A landscape with many peaks, sampled at points; each row gives a point and its height.
A climber steps from a point to whichever of its 2 nearest points has the largest rise for the distance, and stops where none of them is higher. Distance is the straight distance between rows; heights are no part of it.
<93> h=43.6: -1  7  -1  12  -2  5  14  -8  -15  1  11  5  -2  3  -22  -17  -2  -16  -11  25
<30> h=42.6: -20  -14  -11  -5  24  -12  -23  -5  -4  -20  -1  2  -34  7  -8  -6  1  13  -5  -24
<799> h=42.1: 18  -7  -11  15  -11  -14  -23  -10  -9  13  -14  6  1  20  -14  -10  16  -12  -5  18
<169> h=46.6: 4  -2  -17  -13  -21  2  15  11  -12  17  -18  -14  1  30  20  0  12  14  -8  4
<90> h=9.9: 6  2  21  -1  1  1  11  -1  18  -13  8  18  15  -8  -24  10  -17  -23  13  7
<273> h=47.8: -14  -4  1  -8  9  -18  -18  -4  -14  -13  -8  -5  -16  15  25  -16  15  3  -14  2
<365> h=50.5: 17  12  -22  -7  -12  -1  13  8  -3  11  8  -4  5  12  -13  18  8  21  -1  18
<262> h=15.3: -13  -6  16  -14  6  20  17  30  14  -30  4  16  -3  -17  10  -5  -2  11  2  2
<726> h=21.6: 11  -4  -20  -1  2  -5  -11  6  -19  -12  0  17  -14  -1  -7  -22  20  15  -15  21
<222> h=61.4: -10  4  -4  -7  -16  13  22  1  -17  19  -14  -44  -8  4  20  7  0  23  3  -16
<742> h=46.7: 5  -12  25  20  -10  16  -10  -14  -12  -1  -11  -2  -2  10  4  -26  19  -27  -13  18
<730> h=19.1: 20  -1  -12  -9  -12  -6  -10  21  -1  2  -14  26  5  -8  16  -1  3  8  1  -3
<221> h=6.5: 5  24  -8  6  10  0  7  -26  2  11  26  -32  -1  -18  -13  16  -4  9  11  -4
<534> h=66.4: -19  16  -9  -5  10  -13  -3  -10  1  -4  23  -12  -10  13  7  23  9  20  -8  -1
<737> h=9.0: 21  -9  7  16  -36  19  -9  6  1  12  -28  15  17  6  8  1  -4  -19  9  -1
<774> h=28.9: -21  17  -6  -6  14  4  -3  8  -4  -6  20  8  2  -25  11  -2  -11  22  -6  2
<255> h=30.1: -18  -4  -12  3  -3  26  21  10  -13  -6  3  3  -23  6  -30  -11  -11  9  -5  -9
<650> h=72.8: -4  8  1  8  10  -12  -23  -20  -6  11  3  2  8  -6  9  -10  1  -9  -7  5
<855> h=23.5: 2  18  -10  -5  1  21  16  7  -4  16  12  -7  9  -21  1  8  -18  17  4  -4
<344> h=41.0: -31  -13  15  -10  6  -8  -2  0  5  -16  -10  -11  -14  19  12  3  -2  -1  0  -16
<281> h=48.4: 4  -20  -11  -9  22  -20  -24  -4  4  -10  -21  5  -17  5  -2  -8  -7  0  5  -27
<89> h=48.5: 5  -2  -23  11  14  -27  -20  -20  -12  9  4  -3  -9  17  -20  -14  13  -2  -12  17
<646> h=60.6: 27  -17  -23  -12  -5  -16  -3  14  8  8  -21  -2  -6  18  -17  15  2  12  11  -10
<547> h=37.1: 22  -6  -3  5  -2  -18  -22  -5  5  2  -8  17  5  4  -16  5  4  -17  5  3
<408> h=55.2: 9  -17  -27  -7  9  -8  -8  6  -2  -5  -14  4  -18  14  -23  -3  -2  15  2  -13
<783> h=26.1: -3  11  -18  3  -1  26  25  9  -11  12  15  -5  -8  -12  -26  1  -17  19  0  -6
<539> h=4.8: -12  7  -6  3  -3  15  17  -11  7  11  10  -29  -23  14  -27  19  9  14  9  -20
<226> h=64.1: 28  -4  -23  -13  -4  -13  7  9  13  4  -6  -13  -6  5  -1  26  2  21  19  -25
<192> h=10.7: 14  -13  14  13  -16  4  -14  9  23  9  -24  19  23  -12  19  0  -8  -21  17  -15
<6> h=31.2: 24  4  -5  6  -7  -11  7  -30  6  23  1  -28  13  6  -24  19  6  -9  9  10
<428> h=69.0: 10  -1  -20  -1  -11  20  16  -2  -17  30  -18  -36  -8  8  -6  -10  -3  18  3  -6
<300> h=34.5: -11  -11  -3  -2  14  7  -2  -3  -6  5  -13  -10  -9  0  -11  -5  -23  0  6  -24
<734> h=16.3: -16  -11  8  -15  -1  7  12  41  9  -22  -10  11  -1  -13  34  -12  1  13  2  -9
<784> h=38.4: -43  3  15  -3  15  -13  -4  6  12  -17  7  -7  -4  0  17  11  -2  10  1  -9
<377> h=12.4: -3  -16  28  1  3  9  0  13  24  -8  -24  7  11  -12  14  -11  -3  -23  12  -8
<59> h=8.3: 7  -12  12  8  2  -3  14  -9  6  -13  2  9  -2  8  -41  -1  -12  -33  7  7
<84> h=27.7: 17  -19  -2  16  11  7  -1  3  -12  -5  -9  16  -20  -18  -28  -34  -7  -16  -2  -1
<322> h=38.0: 10  -19  0  1  -2  7  -3  -8  -2  14  -29  0  2  6  -15  -12  -15  -19  7  -17
<583> h=53.3: 9  16  -5  -12  -16  -6  13  9  -1  -6  15  15  12  12  -8  21  9  6  -5  29
<446> h=42.3: -23  -1  -19  -3  15  -11  -16  -4  -15  -13  6  -4  -28  17  -1  -6  12  21  -15  -4
<39> h=43.3: -13  -11  5  -11  -3  -10  0  3  -1  5  -18  -11  1  13  24  -2  -5  -3  0  -16
<644> h=36.7: -3  -19  20  -3  22  2  -3  0  10  -34  6  6  -19  0  -14  -9  2  -9  -1  -3
<762> h=30.0: 1  10  9  -7  -11  9  28  -10  8  4  13  -5  18  10  -20  24  -11  -11  4  11
<662> h=7.3: -20  15  12  6  18  5  8  -15  14  9  25  -20  7  -19  -12  21  -21  2  11  -13
<105> h=5.6: -10  19  -15  15  8  10  12  -17  -8  15  25  -32  -21  -7  -25  8  0  17  4  -9
<701> h=21.2: 15  16  -9  1  -10  11  -2  7  -8  22  -1  12  16  -15  10  -1  -7  5  -1  4
<139> h=41.1: 2  -6  9  -4  16  -4  1  2  7  -37  23  22  -12  -11  -19  1  8  1  -2  11
<781> h=31.6: -15  15  5  -10  -13  13  27  0  0  5  12  -14  9  13  6  21  -4  8  -2  7
<648> h=53.2: 11  -12  28  31  -14  25  -21  2  2  -6  -6  5  11  -3  27  -15  15  -19  -4  19
<465> h=32.3: 17  -22  15  12  17  1  0  -2  -5  -19  3  10  -19  -2  -24  -24  6  -23  -6  7
<143> h=34.0: 19  0  1  -3  -2  -23  -11  -17  14  15  -4  0  18  8  1  24  3  -13  7  -4
<793> h=22.1: 20  -6  0  19  12  8  -23  0  -6  4  -8  22  -3  -34  -13  -29  -13  -14  5  -9
<883> h=59.0: -8  6  -13  12  27  -20  -28  -24  -20  10  10  -8  -9  -6  -4  -18  -3  -3  -13  3
<848> h=7.4: 16  3  2  7  -29  23  7  11  -13  12  -18  15  11  8  -3  -12  2  -11  -2  18
<337> h=30.4: 17  9  0  -6  -12  -1  20  -17  13  12  3  -29  12  4  -8  29  0  -1  15  -3
<818> h=56.7: -31  4  17  -3  -15  6  19  -14  -15  13  -3  -44  -2  15  12  19  2  15  -9  -4
<111> h=51.9: -1  -1  -4  -3  -5  -29  -21  3  -5  -3  -4  7  1  16  43  -9  25  -1  -11  0
<500> h=47.0: 22  1  12  -1  -5  -4  -6  10  2  -21  15  29  4  -16  -16  4  14  -9  -2  26
<375> h=48.6: 16  12  -23  -5  -16  -7  6  1  -11  23  -1  -17  6  22  9  9  20  19  -6  20
<60> h=14.4: -4  -11  26  11  16  13  -11  4  5  -4  -10  3  -1  -21  6  -28  -3  -17  2  1
<117> h=11.5: -4  3  14  -8  11  -5  7  10  33  -14  7  17  18  -19  -2  17  -18  -7  17  -5
<556> h=67.3: 5  -7  -17  -17  0  -3  7  17  16  -7  0  5  -10  4  4  26  -5  24  10  -35
<668> h=13.5: 0  3  16  -5  8  14  8  19  17  -16  7  24  12  -32  -1  -7  -10  -2  9  7
<507> h=53.5: -28  -1  8  0  -11  4  17  -23  -15  6  1  -31  -1  29  -10  8  4  -4  -14  11
<504> h=44.5: -2  -6  -5  -12  -22  -8  9  17  -6  9  -18  -1  10  19  38  -5  9  1  -4  -12
<289> h=61.3: -4  13  12  0  2  -13  -10  -5  13  -1  7  10  18  -7  19  3  4  -12  1  12
<63> h=42.2: 1  -17  22  6  -16  14  -3  -12  -2  4  -27  -3  7  9  -1  -19  0  -30  -3  1
<833> h=32.5: 15  13  2  7  6  -14  -7  -28  7  21  15  -9  21  -9  -10  18  -4  -14  5  5
<721> h=67.4: 20  9  -19  -11  11  -22  -11  7  12  8  10  7  10  -22  18  20  -4  20  8  -17
<176> h=17.6: 8  -14  -6  -13  0  -5  -7  27  5  -10  -20  20  -4  -11  27  -15  -1  10  3  -20
<128> h=38.1: -15  10  11  2  -5  25  21  7  -16  -5  7  3  0  -3  -6  -20  -8  -7  -9  18
<595> h=33.3: -27  21  7  2  6  22  13  11  -12  1  19  1  6  -24  3  -14  -18  9  -7  15
<896> h=49.7: -20  12  0  9  3  -3  7  -26  -20  12  18  -19  2  11  -10  -4  0  -8  -15  22
<600> h=8.4: -23  5  19  4  12  9  16  -8  17  -8  17  1  8  -12  -21  7  -27  -15  10  -2
<514> h=71.9: -3  1  -15  -12  13  -13  -1  17  14  1  9  -1  -1  -19  26  18  -7  28  10  -34
<21> h=17.4: 15  -15  10  14  8  8  -30  9  6  -2  -19  18  -1  -23  16  -26  0  -10  5  -13
<238> h=61.1: -21  15  -1  -11  1  -4  5  5  2  -23  22  8  -4  10  12  11  10  15  -11  14
<564> h=60.8: 13  -11  15  22  -20  -4  -25  -5  8  -6  -13  11  14  6  33  -1  18  -20  3  5
<28> h=53.1: 13  19  11  1  -17  -1  0  8  7  -3  15  26  23  -7  3  13  6  -11  0  29
<279> h=34.3: -22  7  4  -4  -10  21  25  3  -8  -11  10  -1  -7  20  -15  0  -2  1  -9  12
<326> h=55.6: -3  -11  18  1  -13  -18  -13  -7  5  -6  -16  1  7  20  33  -5  23  -20  -6  3
<672> h=25.1: -4  10  -12  -5  8  2  -12  5  -18  -2  6  15  -3  -17  11  -20  2  14  -13  11
<676> h=63.4: 1  15  -16  -9  16  -29  -13  -6  3  4  19  -8  2  -8  25  18  6  20  -2  -7

Call two points neighbours if one is among the 2 nearest of the other. Go from one point of each pair to the other, from neighbour to neighbour, staying as high as possible. Name the lowest point that can't be avoided.
<514> / <564> -> <446>
<583> / <650> -> <28>
<514> / <534> -> <676>
<583> / <428> -> <169>

Where does a climber stop that starts at each point below?
<6> -> <650>
<30> -> <514>
<737> -> <583>
<39> -> <583>
<93> -> <428>
<59> -> <583>
<84> -> <583>
